Each scene shows the same named points in several views. A view is turned or mirrored, and shifted as a whole, has a little noise and may leave points out.
(in the rows, 128 means zero)

Scene 1
View 1
gem: [118 135 111 146 157 131 155 174  91 142 137 156 153 167 134 125 113 123
 167 125 173  99]
tabi: [ 87 100 129 138 177 133 181 171 118 107 135  84 124 181 149 125  99 102
 173 107 139 183]
Ruv: [142 152 115 163 140 142 164 120  85 142 170 151 126 195 115 137  99 109
 166 117 121 202]
reg: [ 92 104 115 135 167 128 155 187 105 130 136 145 128 159 140 123 112 110
 167 130 183  96]
norob: [114 148 124 156 161 145 173 161  90 131 155 132 159 191 135 130 109 117
 157 112 138 174]
totis: [110 151 118 149 156 151 161 154  83 144 179 172 135 198 125 133 108 104
 145 125 144 152]
bimag: [111  87  94 129 146 106 133 156 108 149 147 195  77 138 115 127 112  98
 175 158 200  65]
lasuv: [119 122 109 148 153 129 157 154  94 139 153 160 118 168 125 129 108 106
 168 129 158 134]
zada: [ 74  71 130 122 179 134 180 156 125  97 140  77  78 179 143 131  87  83
 173 120 132 203]
ton: [131 147 115 160 150 138 165 145  85 141 159 151 141 184 122 132 105 113
 163 116 138 163]
puv: [115 103 116 142 156 120 160 154 107 128 133 131 107 160 130 127 106 109
 180 127 157 141]
sakuf: [112 139 122 153 157 140 170 160  94 128 152 129 147 187 135 127 106 116
 164 112 141 167]
med: [133 148 107 156 141 127 156 147  81 152 157 179 141 173 118 130 113 117
 162 130 156 125]
metel: [120  89 100 136 144 111 148 129 108 134 152 161  57 149 113 132  98  88
 183 149 166 139]
nofem: [137 159 117 166 147 143 176 136  79 132 159 131 155 196 126 132 101 117
 166 104 119 205]
Sefo: [ 63 100 130 131 178 149 176 172 112 109 159 109 107 195 140 128 101  88
 152 122 140 184]
garu: [103 107 131 145 167 133 182 157 109 105 127  72 125 184 146 125  90 106
 174 100 120 219]
Vap: [154 132 107 161 135 116 159 120  93 140 144 148 113 168 116 132  97 114
 184 121 138 178]
mimis: [118 113 120 149 159 125 171 157 101 120 133 112 128 173 137 127 102 113
 175 114 143 167]
View 2
sakuf: [137 122 143 189 150 166 104 153 127 147 137 142 151 133 118 142 120 117
 128 111 147 132]
med: [126 146 148 177 124 165 111 158 139 148 100 135 152 151 116 158 116 103
 136 107 127 108]
Vap: [144 127 126 186 167 150 101 148 105 122 128 124 108 117 119 133 148 114
 127  91 147 115]
norob: [138 123 138 193 158 183  97 144 119 157 152 142 152 135 134 155 109 119
 127 124 147 129]
Sefo: [164 132 117 185 160 141 112 152  99 134 189 158 156 124 140 132 142 147
 112 171 143 161]
Ruv: [136 117 141 188 154 158 105 158 136 141 132 141 148 127 106 130 126 114
 127 101 150 128]
totis: [133 124 144 185 132 165 108 162 142 151 130 150 175 144 111 141 111 118
 130 125 137 135]
nofem: [136  98 142 200 176 184  88 138 124 144 148 133 145 118 118 142 111 117
 126  91 166 125]
reg: [145 178 125 168 118 143 120 155  96 142 134 139 140 163 156 174 129 122
 129 171 104 122]
mimis: [149 138 125 182 162 159 100 144  92 134 151 131 121 128 143 150 143 124
 123 130 139 124]
lasuv: [134 151 129 173 133 148 116 159 121 139 121 135 136 146 126 152 128 114
 129 126 125 120]
garu: [163 113 112 200 198 165  87 135  72 129 194 135 116 104 149 139 145 137
 116 136 163 143]
gem: [134 163 139 175 119 172 112 153 111 152 118 135 147 164 147 178 109 107
 136 136 116 106]
View 3
reg: [117 126 196 164  76 142  98 151  94  78 176  90  96 127 136 155 165 101
 140 124 140 165]
sakuf: [133 124 148 176 109 142 107  88 107 112 145 106  78 152 164 159 152 116
 137 137 129 117]
puv: [117 113 183 185  91 139 102 129  93 107 160 114  84 131 128 165 152 116
 119 155 148 152]
metel: [120 113 191 155 104 158 102 125  96 132 159 120  76 108  85 162 174 126
 122 186 138 141]
bimag: [115 131 208 143 100 165  87 170  93 110 194  90  84  84  82 134 194 126
 128 160 118 164]
ton: [140 125 144 183 112 146 101  93 106 116 150 101  78 153 166 153 150 120
 132 130 125 122]
med: [138 134 151 173 120 155  89 115 105 118 169  86  73 133 155 139 163 132
 136 127 110 131]
Vap: [132 101 155 206 111 139 101 101  94 135 140 126  71 146 143 174 142 135
 112 162 143 128]
Sefo: [112 109 185 148  66 123 126  85 107  83 128 127  97 160 143 174 153  66
 158 155 171 130]
tabi: [118  94 182 185  64 114 119 100 100  87 128 132  97 170 154 190 134  83
 134 146 175 136]
lasuv: [125 125 166 169 104 148  95 120 103 109 162  99  81 130 143 151 163 119
 135 138 126 139]
mimis: [125 107 170 197  88 130 106 113  97 105 146 121  84 154 153 177 142 110
 122 143 156 141]
zada: [108  87 199 168  57 116 131  85 102  99 117 152  96 157 120 197 141  72
 134 185 194 134]
totis: [136 132 149 151 114 147 103  88 114 108 151  93  86 144 159 140 163 109
 153 129 120 108]
gem: [126 130 173 178 101 147  91 144 102  89 180  81  88 130 161 147 161 117
 137 113 122 153]
norob: [131 123 146 183  98 134 104  91 109  98 144 103  85 163 182 159 141 109
 145 120 138 127]
Ruv: [141 116 131 181 126 144 104  67 111 138 134 117  67 155 162 160 143 128
 129 151 127 101]
garu: [123  88 164 206  69 110 125  83  99  99 117 143  88 180 164 199 119  90
 125 152 185 129]
View 4
garu: [135 128 140 134 159 127 148 141 171 107 178 138 153 118  82 159 113 168
 137 167 131 118]
Ruv: [140 207 128  95 129 107 129 175 123 139 142 129 131 118 103 176 106 141
 133 138 117 124]
tabi: [134 115 113 120 169 121 143 143 168 115 165 136 139 125  80 138 115 170
 136 153 121 120]
puv: [141 145  69  95 137 115 136 164 153 147 130 135 141 147  77 116 127 157
 125 153 109 123]
ton: [139 181 101  81 127  97 128 185 131 136 140 134 122 122  93 156 103 152
 134 125 114 114]
sakuf: [141 177 104  86 137  98 126 179 134 133 141 130 124 122  94 156 105 153
 134 126 113 117]
norob: [134 158 108  88 143  99 127 183 139 119 153 139 120 112  88 161  95 165
 136 118 114 112]
lasuv: [141 165  66  74 139 102 127 180 137 147 123 132 130 136  83 126 117 155
 126 130 103 122]
bimag: [157 149   4  54 152 101 121 180 137 186  78 126 134 168  72  65 145 150
 112 138  83 133]
totis: [144 178  96  65 158  95 112 183 121 137 125 123 109 115  98 148 104 157
 134 108 105 124]
Vap: [139 181 100 110 115 118 141 163 148 148 141 138 150 139  86 149 116 142
 128 163 121 122]
reg: [140 113  40  71 164 101 126 176 157 140 124 138 125 139  69  95 119 172
 123 126  97 115]
gem: [142 141  49  63 132  91 125 201 141 135 126 148 117 134  73 119 104 169
 126 109 102 104]
zada: [138 104 138 147 206 136 153 107 176 124 167 111 161 136  90 133 145 159
 140 191 126 145]
mimis: [135 144  96 106 138 113 138 164 155 133 153 143 139 129  78 142 113 161
 130 147 119 117]
nofem: [134 191 135 101 121 105 132 174 136 120 161 138 129 108  95 183  94 154
 138 137 124 114]
Sefo: [141 116 110  96 222 114 130 140 147 134 137 106 126 124  95 120 131 165
 139 140 106 146]
metel: [157 171  61  86 149 112 130 158 139 180 103 113 149 161  88 100 150 138
 122 164  99 146]

In a view up to two points have been moved. Name them for each view, in the order of its rows, or write -.
view 1 -> sakuf, Vap
view 2 -> Ruv
view 3 -> -
view 4 -> zada, Sefo
